A landscape with many valleys, sampled at points; each row gives a point and its height.
A ball rolls from a point to the lowest of its 3 nearest points, and stops where none of them is lower. Distance is the straight distance between rows; heights are no part of it.
q202 h=51.9: [ 22   3   8  -5   4  -4  15  -8   8   1  14  15 -34 -20  15   0  15  -8
  -1 -20   6  15 -15  12 -14  11   7   2   9  -3 -12 -44   4 -10]
q378 h=50.1: [ -4  -1  -5   8   9   7 -12  -5 -12   3 -11  -3  12   4  -3  -9  -5   9
   5   1  -1  -5   5   0  13  -8   5  -5  -7   9   5  12  -6   1]
q502 h=41.2: [  9   5   6   2  -2 -11   4 -22  -2   2  12  -2  -2  -9  23  -9   2 -11
  -4 -15  12  12  -1  13   3  10  -2  -4   2  -4 -17  -5  -2 -21]
q137 h=38.5: [ 1  5 -5  2  1  2 -8  1 -6  8 -8  0 15 -3 -1 -8 -1  1  4 -3 -5 -5  7 -1
 14 -6  2 -3 -6  3  6  3 -9  0]
q145 h=11.1: [  1 -12   6  -2   9  12  20   0   5  -2   7  10 -18  -1  10  17   4   1
   5   6  -1   9  -8   3 -13  12   5   3  -2 -13  -8 -24   5  -3]
q323 h=60.2: [ -9  -2  -9   9  -3   4 -23   7  -7   1 -11 -10  24   8 -16  -8 -14   7
   2   0 -11  -8  -3  -8  16  -7  -4   7   2  14  10  23  -9  14]
q42 h=30.8: [  4   5   4   3   0  -2   2 -15  -9   4  -4  -5  10   3  16  -8  -2   1
   3  -9  10  10  12   8   6   2   0 -13  -4   1  -5   6  -5 -17]
q683 h=21.1: [  8  -1  -1   2   3  -4   7 -22   0  -1   1  -3   4  -5  21  -5   1   1
   2  -5  11  11  -1   7  -3   7   3  -5 -10   1 -10  -6   5 -17]
q76 h=10.8: [ -8  -2   3  -5   1  -1  12  12  13  -3   2  10 -15   1   0   6  11 -14
  -2  11 -15   0   3  -9  -4   2  -7   5  -1 -13   3 -18   4   7]
q261 h=14.5: [  3  21   0 -15 -22  -5   1  11  12   6  14   7   7   1  -7 -12  10 -16
  -4  -1 -11 -12   5  -3  11  -1 -21  -5   6  -7   0 -12   1   0]
q400 h=10.3: [-14 -10   3  -3  12   6  14  19  -1  -9  -7   0 -15   1  -5  24   0   2
   0  15  -8   2  -5  -4 -11   1   9   5  -4  -4  10  -2  11  14]
q836 h=61.3: [ -7  -7 -13  16  -6   0 -35   6  -1   3  -8 -10  16  16 -22  -7 -13  18
   6   4  -7 -10 -15  -5   6 -10   1   8   6  16  14  36  -5  21]
q35 h=29.8: [ 15   2  15  10 -14  -3  -1 -12  -9   7   4  -8  22  -9  11 -16   2  -1
  -2 -24  15  11  13  14  11   8  -3 -20  -3   5 -16  15 -15 -17]
q558 h=23.3: [  0  -6   5   8  12   8  -7 -15 -14   4 -10  -7  13  -1  10  -6 -11   8
   3 -10  19   3   2   6   4   0   4  -9 -11  11  -2  21 -12  -5]
q246 h=19.0: [  4 -10   6  10   7   4  -3 -19 -18   4  -9  -9  14  -4  13  -9  -3  15
  10 -10  24  14   6   8   5   2   8 -14 -10   9  -4  27 -10 -15]
q100 h=28.3: [ 12  10   0 -18  -2  -4  13 -12   3   8  16   9  -9  -7  15  -5   8  -9
   2 -13   8   5  -5   4  -5   5  -4   1   6  -4 -15 -24  -1 -10]
q979 h=22.5: [  1  15   0 -10 -23 -10  -2  16   8   4  11   1  14   4 -11 -19  -1 -19
  -8  -5 -23 -10   6  -8  16  -9 -18   2   4  -7   5  -2   0   6]
q73 h=30.4: [ -9   2   1  -9  -6  -6   7  13   9  -8   2   1  -1   4  -9   0   0 -12
  -2  12 -13  -4   4  -8   1   0 -11   8   4  -8  10  -3   5   8]
q883 h=23.9: [ 14  21  -3  -8 -10  -3   2 -11   4   4  17   8   9  -5  14 -10   8 -12
  -6 -17  10  -3  -1   6   7   8  -7 -14   6  -2 -20 -19  -3  -4]
q488 h=13.4: [-14 -11   0   8  10   2  -4   9  -2  -5  -7  -1 -13   1 -16  18  -5   8
   7  10  -9  -4  -5   0 -13  -4  13   0   2   2   6  17   3  11]
q300 h=26.7: [ -8 -14  -7   7  17   0 -12  -1  -5   5  -5 -10 -10   4 -17  30  -4  19
  22   8  -5  -4  -9   3 -22 -20  21  13   0   5   5  28  14  13]
q745 h=23.8: [-16  -9  -2   1  -1   2   1  17   6 -10  -3   1  -6   5 -17   9  -7  -1
  -4  15 -14  -5  -3  -6  -5  -5   0   5   5  -2   9  10  10  13]
q895 h=18.6: [  4  15   0  -7 -18  -5   2  12   6   6  11   1  14   2   1 -16   4 -15
  -5  -3 -15 -10   9  -4   8   0 -17   1   1 -11   5  -8  -1  -1]
q823 h=31.7: [ 13  23  -5 -15 -24  -3   1  -7   9   5  15  11   3  -9  11 -22  12 -14
 -13 -24  18  -3   0   5   5  15 -10 -17  18   9 -14 -31  -1 -14]
q526 h=28.5: [ 19  21  -3 -10  -6  -9   5 -12   5   7  17  10  -5 -11  15 -15  14 -15
 -15 -24   8  -2  -2  11   6  12 -11 -15  15   1 -18 -26   1 -11]
q812 h=28.8: [ -7  -8   0   1   8  -3  15  23  12  -7  -1  -6 -28   3 -11  26   5   3
 -15  16 -12  -2  -2  -7 -17   2  -5   3   7  -3  16 -10  13  15]
q8 h=15.8: [  1 -10   9  11  11   1   7 -22 -16  -8  -9  -3   3  -4  16   4  -4   6
   3  -7  21  12   2  12  -1  11  13  -8  -8   4 -15  10  -6 -18]
q49 h=38.8: [ -5   0   0   6   2   5  -6 -12 -11   2 -10  -5  20   3   8  -7  -8   5
   6  -2   8   0   9  -1  15  -4   4  -3 -13   5  -1  10  -7  -9]
q286 h=9.2: [ -1 -10   4  14  15   7   4 -23 -17  -7 -12 -10   0  -4  13   9  -4  14
   8  -8  25   9  -1  15  -1   5  20 -11  -8   6  -5  18  -7 -10]
q269 h=44.2: [ -8 -14   3   8  23   7   6 -15 -19  -2 -10  -9  -8  -2   7  18  -3  15
  14   0  16  -1  -7  13 -13  -2  28  -3  -8   7  -6  12   2  -5]
q334 h=23.4: [  0  -3   3  -4  10   4   7 -15  -8  -3 -11  -4   5  -3  14   0  -4   1
   2  -5  11   7   5   9   0   7   9  -4  -3  -1  -8   4  -5 -12]
q272 h=33.2: [  0   7  -7   1 -17   0  -6  12  -2   5   0  -3  23   4  -5 -17  -8  -8
  -5  -2 -15  -7   5  -9  20  -6 -10   3  -4   3   7   9  -5   6]
q31 h=45.1: [ -8  -1  -3   3 -14   1 -24  13   7  -7  -1  -7  16   6 -22 -14 -19   6
  -5   3 -10  -7  -4 -16  16  -6  -9  15   4   8  16  20  -5  17]
q362 h=26.8: [ -9  11   4   1 -15  -1  -3  16  10  -2   2   0   3   6 -13 -13  -5 -13
  -6  10 -15  -7   8 -12  14  -6 -11   3   7  -4  12  -3  -3   2]
q813 h=30.5: [-12  -9  -8   7  10  -9  -3  17   0 -10 -10 -14 -23   7 -25  27  -5   9
 -12  19  -5  -6 -10  -5 -20 -17  12  11  10  -2  13  12   7  21]
q899 h=30.3: [-15  -9  -5  -2   4  -3   5  21   3 -16  -4  -6 -23   5 -21  23  -5   4
  -6  16  -5  -8  -8  -7 -18  -3   1   8   5  -2   8   9   7  15]
q127 h=27.1: [ -7  -1  -5   2  -6   3  -6  10   0  -3  -4   1  11   5 -18  -8 -10  -1
  -6   3 -13 -12  -4  -9   6  -8  -8   5   1   9  11  11   3  11]
q833 h=78.6: [-10 -12  -6  11  15   8 -22  -4 -21   7 -15  -6   3   1  -9   0  -5  12
  14   5  -2  -4  -9   1   4 -11   7   1  -1  12  12  30   4   6]
q110 h=14.3: [ -1  -8   0  -1  13  11  11  -9  -2   0  -5   3  -4  -2  10  10  -4   3
   3   8   3   8  -3   6  -7   4   7  -1  -4  -2  -2  -7  -2 -12]
q616 h=26.5: [-11 -12   1  -1  17  13  19  -2  -5  -1  -4   0  -9  -1   5  21  -3   7
  17   9   8   8  -5   4 -12   3  14  -2  -5  -4  -7  -4   4   2]
q699 h=29.3: [  9   6   1  -2   0   1   6 -13  -4  -1   5   5   6  -1  20 -10  -2  -8
   1  -5   8   5   3   7   5   4  -4  -1  -3  -5 -13 -12  -2 -12]
q619 h=4.7: [ -7 -10  -1   6  18   6 -11  -2 -11   3 -12  -4  -8  -1 -10  18  -9  13
  21   5   0  -5  -9   3 -13 -17  22   5  -2   5   6  21   8  10]
q441 h=12.4: [ -4 -11   0  -5  11  16  17   3   7  -4  -1   9 -10  -1   5  18   0  -3
  -1  11  -3   2  -4  -3 -17   8   3   3  -3  -9   1 -13   5   3]
q173 h=9.6: [  0   2   4 -22  -1  -2  14  10  22   1  15  14 -17   5   5   4  17 -14
  -3   5  -1   1   4 -10  -7   3  -5   5   4 -12   4 -28   8   8]
q652 h=31.6: [-11  -8  -5   5  -1  -1 -11  19   8 -11  -2  -6 -16  12 -25  21  -8  11
  -6  21  -8 -15  -4  -9 -14 -13  11  11  11   7  13  14   4  16]
q371 h=31.2: [  6   1  12  13  -2   0  -4 -17 -14  10   4  -6  35  -4   6 -17  -4  12
   3 -20  22   5   8   0  16   0  -3 -10 -11   7  -7  30 -18  -6]
q830 h=20.3: [  7  11   8 -16 -12  -8   8   2  18   7  18  16 -11  -1   1  -5  13 -10
  -8  -3   2   2   3   2  -6   4  -9   1   8  -9 -18 -32   5  -1]
q136 h=12.8: [ 11  26  -5 -17 -21  -6   1  -1   9   9  19  12  -3  -8   4 -15  12 -12
  -6 -10   2  -8  -6   0   5   9 -17  -9   9  -5 -13 -22   2  -3]
q610 h=10.1: [  8   8   6  -9  -4  -1   9  -5   7   3   5  10  -3  -3  13  -5   5  -6
  -1  -5  -7  -1  -2   4  -2   6  -4   3   0 -17  -9 -20   2  -7]
q188 h=18.7: [ -2  13   0 -13 -22  -2   4  15  12   3  12   1   2   5  -9 -12   4 -18
  -7   0 -15  -2   6 -11   6   0 -16   2   0  -8   4  -8  -3   3]
q785 h=38.2: [ -5   1  -6   4 -13  -5 -14  10   2  -2  -2  -8  21   8 -19 -21 -10  -1
  -5  -2 -15 -12  -3 -10  12 -12  -7   9  -1   4  15  16 -10  11]
q904 h=58.7: [ -3  -1  -6   8  -1   2 -20   2 -13   1 -19  -5  18  -1  -8  -6 -10  11
   6   0   0 -10  -1  -5  13  -7   6   1  -6   8   9  25  -6   9]
q518 h=22.1: [-12  -8  -2   0  14  13   9  -3  -4  -3  -1   3  -9  -4   0  15  -4   0
   6   9   0   0   0   3  -6   4  11   1  -5   1  -7   0   1  -4]
q678 h=8.3: [ -1   7   1 -13  -9  -5  10   5  14   1   7  14 -11   2   3   2  12 -12
  -2   4  -6   0   2  -3  -4   5  -9   4   6 -13   2 -23   6  -2]
q521 h=31.4: [ -3  -1  -3  -7  -1 -14   4  21  23 -10   2  -2 -24   8 -13   6   6 -14
 -20  21 -13  -5   2 -13  -8  -2 -17   7   7  -9  16 -23   6  10]
q510 h=8.6: [  9  20  -3 -12 -22  -6   0   1   3  14  13   7  10   5   7 -13   4 -16
  -6  -9  -7  -9   4   0  13   0 -16  -9   6  -4  -7 -13   0   0]
q661 h=37.8: [  5  10   0  -4 -10  -3   2  -4  -8   6   3   5  19  -1  12 -14  -3  -6
  -1  -4  -3  -2  10   1  11   4  -6  -1  -2   2  -4  -5  -5 -12]
q460 h=61.2: [ -3  -6 -16  17   1   5 -35   2 -12   5 -11  -8  26   8 -14 -14  -3  13
   7  -7  -4  -4  -1  -4  18 -13   0   2   2  15  10  29  -1  15]
q252 h=23.2: [ -7  -7   2   9  19   9  -5 -17 -13   3 -12  -8   5   0   6   2  -6  14
   6  -4  18   9   4   7  -3   5  19 -10 -10   5  -2  12  -4  -7]
q673 h=18.2: [  7  -9  12  10   3   0   1 -21 -12  -5  -4  -8  16  -6  18 -10  -4  10
   3 -12  26  19  11   9   1  12   6 -10  -9  11 -13  19  -4 -17]
q964 h=8.0: [ 10  22  -9 -10 -24  -6  -5  -4   4  12  16   7  12  -4   6 -16   7 -17
  -7 -11   2 -11   7   2  12  11 -19 -13   6  -3  -9 -18  -1  -5]
q641 h=21.5: [ -3  14   2  -3 -13  -3  -1   8  -1   6   4   1  20   1  -1 -12   0 -11
  -3  -3 -15 -11   8  -8  10  -4 -12   2  -2  -5   4  -1  -5   1]
q162 h=36.4: [  8   3   0   0   3  -2   9 -10  -3  -1  -7   6   4  -4  14   2   0   1
   9   0   2   4   2   8  10   6   2  -1  -3  -4  -9 -12   0 -13]
q529 h=4.6: [  0  16   1 -11  -5  -4   5  -1   1   9  10   3   8   0   6 -10   6  -9
  -3  -4  -5  -6   5  -3   5   2  -8   0   2  -9  -1 -16   3  -6]
q133 h=47.8: [ 22   2  10 -12   0  -5  10 -10   8   2  17  14 -15 -12  14  -8   8 -10
   0 -22   8  11 -16   8  -7  11  -2  -3   5  -3 -17 -36   3  -8]
q685 h=31.5: [-11 -13  -6  15  -2  -1 -29   7   2   2  -4  -7  -7   9 -28  10 -15  17
  12  10  -7 -12  -9  -4  -8 -21   1  16  10   8  10  29  -2  19]
q849 h=16.1: [-11 -12  -1  -1  12   4  13  17   5  -9  -7   7 -16   6  -8  20   0   1
  -3  16  -9   6   2  -3 -12   3   2   4   0  -4   5  -5   3   9]
q465 h=24.3: [  0  -3   0  -3   3  -4  16  18  22  -8   2   4 -30   9  -7   5  12  -8
 -14  18 -11   1  -2  -9 -10   3 -12   5   3 -11  10 -23  15  13]
q320 h=48.5: [  0 -17   5  11  16   5  17 -18 -10  -3  -8  -1 -10  -2  17  14   6   6
   3   0  15  16  -5  11 -14   9  16  -9  -7   5 -17  -6   5 -17]
q33 h=39.7: [ -4  -5  -3   3   5  -3   7  21  19 -17   2  -3 -31  14 -14  13   1  -5
 -26  27 -12  -4  -4  -5 -11  -6 -13   6   9  -6  18 -20  13  21]
q250 h=48.6: [ -1   6  -7   8 -22  -2 -20  14   8  -4   3  -6  22   6 -23 -15 -17   1
 -11   3 -12 -13   0  -8  14  -8 -12  16   4   5  13  12  -8  13]
q469 h=37.0: [  4   6   1   2  -2  -1  -8  -2 -10  12  -7  -6  26   6   4 -17   0   1
  -2  -3   4  -3   9  -7  19  -1  -4  -9  -8  -1  -2  13 -15  -7]
q729 h=25.2: [-12   2  -3  -3 -16  -1 -11  17  10  -8  -4  -5   1   6 -18  -8  -9   0
 -13  14 -16  -4   2 -13  10  -6 -12  11   1   1  16   7  -3  11]
q970 h=31.1: [ 16   3   9  -9   3  -3  10  -4  13   2  12  13 -25 -13  13   2  11  -7
   2 -11   6  12 -11  10 -14  12  -2   4   5  -7  -6 -36  -1 -15]
q911 h=10.5: [  6 -10   4  -1   9  12  11 -10  -1  -6   4  11 -17  -2  13  15  -2   4
   6   0   5  14  -6   4 -12   9  12   4  -5  -3  -7 -13   3 -12]
q368 h=29.4: [-10  -8  -5   4   2   4 -17   9   0  -7  -6 -10  -2   7 -24   0 -16  12
   6   6  -9 -13  -8  -7  -4 -16  -1  16   7   8  12  27   0  13]
q887 h=10.4: [  2  17   3 -12 -11 -10   2  17  17   0   5   8  -9   3  -6  -4  15 -17
  -9   6  -8  -5   3 -12   2   2 -19   5   2 -12   5 -19   5  -1]
q953 h=34.6: [ 11  12  -1   0  -7  -7  10 -19  -4   4  10   2   5  -9  18  -9   9  -7
  -6 -17  13   4   0  19   1   7  -5 -15   4  -1 -20 -11   3 -22]
q438 h=37.9: [ 15  14   5  -1 -11  -9   0 -12  -3   9  13  -3  15  -2  13 -16   2  -9
  -8 -17  11   1  12   9  11   8 -10 -12  -2   2 -14   2 -13 -14]
q877 h=24.2: [-10  -3  -2   2  -9  -4   0  22  11 -11  -5  -6 -10   4 -22   1  -7   2
 -17  21 -19  -9   1 -11  -3  -5  -4   7   9  -4  13   4   6  10]
q670 h=28.6: [-10  -6  -3   4  -7  -2 -16  17   3  -8 -10  -5   4   2 -25  -5 -11   7
  -6  10 -10  -9  -6  -7   3 -11  -5  15   6   5  13  22  -1  18]
q898 h=36.0: [  5   2   0   5   4   6  -9  -8 -11   4  -8  -7  28  -1   3 -11  -5   7
   3  -6  13   2  12  -1  16  -4  -2  -7 -10   6   3  19 -15  -5]
q233 h=10.0: [ 11 -11   5   4   9   8  17 -18   4  -3   6   9 -20 -11  19  14   7   2
   2  -2   9  22  -8  12 -13  11   9   1  -5  -8 -13 -20   6 -19]
q655 h=29.7: [ -4  -7  -4  15   9   6 -17 -15 -15   8 -12  -2  22  -1   4  -7  -5  12
   9  -8  17   6   5   1  13  -4   7  -9 -11  10   6  25  -8  -3]
q596 h=15.9: [ 11  18  -2 -10  -9  -5   4  -8   8   6  13   8  -8  -3  13  -8   9 -12
  -5  -6   0  -4  -3   3   0   8 -10  -2   3  -9 -12 -21   1  -4]
q872 h=24.1: [-16  -8  -1   4   9  -2   6  10  -6  -7  -8  -5 -15   3 -17  19  -1   9
   6  15  -5  -6  -5  -2 -19  -8  16   4   0   6   9  12  12  14]
q151 h=60.8: [ -7  -6 -13  14 -12   0 -36   6  -1   0 -12  -6  27  12 -21 -17 -10  12
   1 -10  -6 -12  -8 -10  17 -14  -9   8   6  16  15  27  -5  19]
q229 h=17.1: [  8  -8   9   6   6  -4   8 -20 -11  -1  -1  -5   6  -6  19  -1   3   2
  -2  -8  16  15   5  11   2  11   8  -6  -7   5 -15   9   3 -23]
q119 h=24.4: [  2 -10   9   6  10   2  10 -20  -6  -4  -2  -3  -6  -9  20   4   0  -3
   0  -4  10  20  -6  12  -2  11  11  -1  -4   0  -7  -7  -1 -19]
q677 h=28.2: [ -9  -5  -4   0   1   5  -7  12  -1  -6  -7  -4  -1   2 -11   3 -11   6
   6   7  -7  -8   4  -4  -5  -7   6   5   2  11   9  14   2  10]
q166 h=28.1: [-14 -15   1   0  13  -4   7  20   1  -8 -10  -5 -22   4 -18  25   0   1
   1  12  -5  -7  -6  -4 -20  -9  12   1   5   3   7   5  11  13]
q176 h=40.6: [ 20   5   3   1  -1  -8   9 -18   2   4   8   7 -11 -14  19  -7  12 -14
  -3 -12  10  15 -11  10  -4  10   2  -5   4  -1 -18 -30   0 -15]
q874 h=29.1: [ -9  -3  -5  11  -2   2 -24   7   1  -6  -5  -6   6   6 -22   1 -18  13
   2   7  -9 -16  -6 -10   6 -14   0  11   7  10  13  25  -3  19]
q43 h=15.7: [ 11   0   6 -11   2  -1  12  -5   8  -1   8  11 -15  -5   9   7  10  -4
   4  -4   6   7  -6   6  -8   9   0   3   5 -11 -11 -30   4  -6]
q125 h=27.7: [ -4  17   5  -6 -19 -14  -6  26  20  -5  13  -4  -3   8 -14 -11   7 -13
 -19   4 -20 -10  11 -16   6  -5 -23   9  11  -9  12 -12  -3   5]
q764 h=13.6: [  4  -1   1 -12   5   3  12   1   1  -1   2  10  -9   2   7   9   0  -2
   7   5  -4   4  -1   4  -7   9   2   6  -5 -10  -6 -19   1  -1]
q361 h=21.0: [ 10   0   3  -7   4   0  19  11  16   0  14   9 -33   6   2  10  20  -7
  -7   5  -1  10   2  -9 -18   9  -6   5   5 -14   6 -34   3   9]
q47 h=31.9: [ 17  27  -7  -2 -18   0   2  -7   8   8   9   9  13 -13  17 -23  10 -11
 -16 -21  14  -1   6  12   8  19 -15 -24  14   3 -14 -17  -2 -13]
q65 h=48.4: [ -8  -2   0   6  18  11  -4 -14 -17  -3 -12  -5  -1  -5   4   9  -8  11
  14   6  12   0  -4   4  -3   1  13  -6  -8   0  -4  16   1   0]
q796 h=11.4: [ 13 -10   7  -5   6  10  18  -8   8  -7  11  13 -27  -7  11  17   4   3
   6  -3  10  17 -13   8 -16  11   6   8   2  -6  -7 -30   8 -12]
q759 h=39.1: [-12  -6  -5  10  10   0 -17   6  -7   1  -7  -6  -7   2 -14  16  -9  16
  13   5  -9  -5  -4  -2 -13 -13  16   5   3  12   9  24   4  15]
q366 h=28.0: [-14 -11  -1   5   9  -8   0  17  -2  -7  -2  -6 -18   2 -21  23  -6   9
   5  16  -3  -9  -4  -1 -18 -17  15  12   8   5  10  17  10  21]
q426 h=16.4: [ 11  12   3  -9  -8 -10   4 -14   0   9   8   5   5  -1  18  -7   9  -8
  -7 -10   5   1   3  11   5   8  -8  -5   5  -3 -14 -16  -1 -10]
q565 h=28.4: [ -7  11   0  -5 -16 -15   3  23  19  -9   4  -4  -7   7 -15 -10   2 -11
 -17  12 -14  -5   8 -11   4  -8 -10   7   7 -11  14  -4   3   6]
q595 h=38.6: [ -5 -11  -3   6  22  10  12 -14 -15   0 -10  -7  -9  -5   8  21  -3  11
   8   2  14   6  -6  12 -15   2  24   0 -11   3  -7   3   4  -5]
q582 h=37.6: [ 14  11   4   0 -10  -7   0  -9  -4  12   5   0  21   6  11 -13   4  -4
  -7 -10   3  -6  11   3   7   1 -11  -8  -5  -3 -12   0  -6 -10]
q355 h=32.3: [-14  -7  -6   4  17  -9 -10  11  -3  -6  -6 -13 -19   2 -25  24  -2  21
  12   9  -7  -7  -5  -3 -16 -24  18  12   5   6  12  25   6  16]
q53 h=17.2: [ -5  -2   1 -11   4   6  11   1   3  -2   0  12  -4  -3   7   4   0  -6
   1   8  -2   3   4  -1  -1   3  -5   8  -2  -4  -4  -9  -1  -1]
q843 h=5.8: [ 14  21  -1 -10 -15  -6   1  -8   2  11  12   8   9   1  17 -16   7  -8
 -12 -13  -1  -8   7   3  10   5 -15 -10   1   0  -9 -14  -3  -9]
q472 h=44.0: [ -4 -15   5  14  12  15  10 -23 -14  -9 -11  -5 -10  -5  14  16   7  15
   8  -1  16  15  -8  16 -13   7  22 -11  -5   9 -13   7   3  -8]
q383 h=54.4: [ -3  12   1  -1 -30 -16 -11  20  14  -5   6  -9  13  10 -23 -14  -9 -12
 -19  10 -22 -15   7 -17  15 -11 -21  14   6  -2  12   6  -4  10]
q905 h=18.9: [  3  -5   2  -8   2   1  15  17  18  -3   6  12 -22   7  -3  14  16  -7
  -3  14  -8   8   0  -9 -14   7  -2   4   1 -14  10 -25   7  11]
q175 h=62.0: [  6  -7  -8  10   5   4 -24  -6 -13   7 -12  -8  30   3  -6 -12  -3  10
   7 -13   6   2   2  -9  18 -10  -4  -8  -5   8  14  31 -15   9]
q888 h=28.7: [-11  -8  -2   1  11  12   2  12  -5  -3  -2   2  -5  -1  -5  13  -3   4
   7   8  -3  -5  -1  -1 -10  -4   7   3  -4   4   2   7   0   8]
q346 h=59.9: [ -6   0 -10   9  -4   6 -18   5  -8   1 -14  -4  15  -2 -10  -6  -6   8
   7   3  -5  -9   2  -6  15 -10   0   4   1   7  14  19   1  11]
q971 h=20.1: [ 18 -10   4  -6   5   0  12 -15   3  -2  11   7 -18 -15  20  -2  10  -8
   5 -14   5  16 -12  16  -9   7   7   1   1  -7 -13 -33   3 -17]
q247 h=34.5: [ 11  -5   1   8   0   0 -13  -9 -12   9  -3 -11  38  -4   1 -14  -1  10
   4 -13  15   3   9  -7  18   0  -1  -9 -14  11   4  29 -15   1]
q983 h=24.0: [-6 -2 -3 -7  8  5  7 -2 -1 -3 -5  7 -5 -2  6  9 -6 -4  2  9 -4  0 -3  3
 -3  1  7  4 -6  0 -2 -4  4 -3]
q769 h=21.7: [ -8  -6   1   1   5  -1   5  23  11 -10  -7  -1 -17   7 -14  12  -3  -3
  -9  18 -12  -1  -1 -13  -9   1  -2   5   8   0   8  -1   9  12]
q200 h=61.8: [  5  -1  -6   5  -4  -3 -19  -5 -14   6  -7 -11  32   0  -5 -19  -6   8
   2 -10   1  -2   6  -9  24  -5  -6  -3  -7   7  10  19  -9   4]
q446 h=21.3: [ -4 -12   2  -7   9   5  17  17   9  -6   6   5 -22   8  -8  19   9  -4
   0  15  -6   6  -4  -6 -15   3  -1   5   2  -6   6 -16  10   9]
q781 h=33.4: [ -4 -14   3   6  18   8   4 -15 -13   3  -7  -4  -4  -3  10   9  -6  10
   6   2  16   9  -3  11  -3   8  26  -8 -10   4 -10   5   1  -8]
q51 h=44.1: [ -4   3  -2  -2   5   4  -2  -5 -10  -1  -9   3   8   0   6  -2  -2   2
   6   4  -3  -1   4   0   2  -1   6   4  -7  -1   3   8  -4  -4]
q386 h=36.5: [ 18  10   6   0 -12  -7   2 -13  -7   2  11   0  15  -4  21 -13   6  -7
  -9 -23  13   6   5   9  10  11  -7 -15   8   9 -17   5  -3 -24]
q296 h=64.4: [ -8  -7  -7   9  13  12 -19  -3 -16   0 -15   0   0   3  -7   7  -8   8
  13   4  -5  -6  -7   0  -5  -9  11  -2  -5   9   9  17   6   4]
q740 h=6.8: [  2  13  -3 -14 -10   0   6   4  11   1  12   9  -3   1   3  -8   7 -11
   1  -2 -11  -3   8  -1  -2  10 -14   3   1  -5  -4 -17   3  -2]
q301 h=10.2: [  2   2   8 -16  -6  -5  14   1  14   3   7  13 -16  -3   5   4  11  -5
   8   3   3   0  -2   1  -4   9  -6   3   3 -12  -4 -30   2   2]
q64 h=11.8: [ 12  -5   4   0  11   2   8 -20   2  -5   6   3 -15 -10  24   2   7  -6
   5  -8   7  15  -3   7  -5  12   7  -1   0  -3 -17 -19   7 -16]
q768 h=15.0: [ -3  -1   6  -5   3   4  15  14  14  -5   0   8 -18   3   0   8  10  -3
  -2  14  -4   3   0  -4 -12   2  -2   5   7 -13   9 -15   8   3]
q11 h=34.0: [  3  -3   3   7   6   2 -13  -9 -14  10  -9  -7  25  -1   3 -17  -5  13
   8  -9  11   9   9  -9  20   3   6 -12 -12   8   7  27 -16  -2]
q373 h=70.6: [ -8  -6  -2   2  14  11   2  -3 -10  -5 -11  -6   1  -5  -5   7  -7   9
   9   5  -2  -1  -5   3   0  -3  12   0  -8   2   7  14  -1  -1]
q966 h=29.6: [-12  -1  -2  -2  -6  -6   5  18  21  -8   1   0  -9   4 -13   4   7  -3
  -6  14 -13  -4   0  -9  -3  -5 -16   4   3  -9   9  -6   3   5]
q436 h=21.6: [ 4  3 -2 -4 -1  2  7 -1 -3  1  3  0  5 -2  2 -3  1 -5  2  7 -3 -2  3  2
  1  2 -2  1 -8 -8  3 -8  3 -8]
q279 h=38.7: [ -6 -17  -3   3  17   6  -3  -7 -10   6 -11  -8 -11   3  -2  25  -2  20
  20   1   6  -7  -5   7 -17  -7  28   2  -6   4   4  13  10   1]
q193 h=23.7: [  8   2  14   9  -4  -5  -6 -17 -10   3   8  -7  22  -9  15 -16  -1   5
   4 -23  17  15  13   8  10  10   1 -11  -7  10 -11  22 -13 -17]
q278 h=25.8: [  1  21   2  -6 -33 -10  -2  18  18   7  12   4  12   5 -13 -19   6 -21
 -17  -1 -16 -17  12  -9  18  -7 -27   2  10  -6   7  -2   0   5]
q10 h=27.9: [-13 -10  -1   3  15   4   5   7  -9  -3  -9  -3 -16   0 -10  31  -1  16
  15  14  -1  -6  -4  -1 -14 -11  24   5  -7   0   2  10   6   9]
q123 h=61.1: [  2   1 -14   8  -6   1 -23   8  -6   8  -7  -8  30   2 -12 -15  -6   4
  -4  -7  -8  -6  -1 -12  24 -13  -9   4   1  11  11  19  -9  13]
q325 h=29.9: [ 12   2   7  -3   3 -12   8 -20   2   0   9   3  -8  -7  28  -3   9  -9
  -3 -18  10  13   5  11  -3  12   0  -8   0  -6 -23 -17  -2 -14]
q302 h=37.3: [  7   6   3   1  -5  -6  -1 -12  -7  16   0  -4  27   2  12 -18  -2   0
  -2 -10   1   1   9   1  16  -2  -6  -6  -8   0  -8   7 -12  -5]
q671 h=32.4: [-10  -6  -5   5  19  11  -4  -5 -14  -1 -12  -5  -9  -2  -7  21  -6  15
  18   4   1  -3  -2   5 -12  -7  20  -5 -10   5  -1  13   2   5]

Two balls start at each pair of points below. Name the first point that both come to, or write none.
q53 / q446: none
q127 / q641: none
q272 / q362: q261
q905 / q361: q678

Where does a ball stop that starts at each point below?
q302: q286
q100: q529
q979: q843
q247: q286
q175: q286
q565: q843
q49: q286
q521: q529
q785: q400
q125: q843
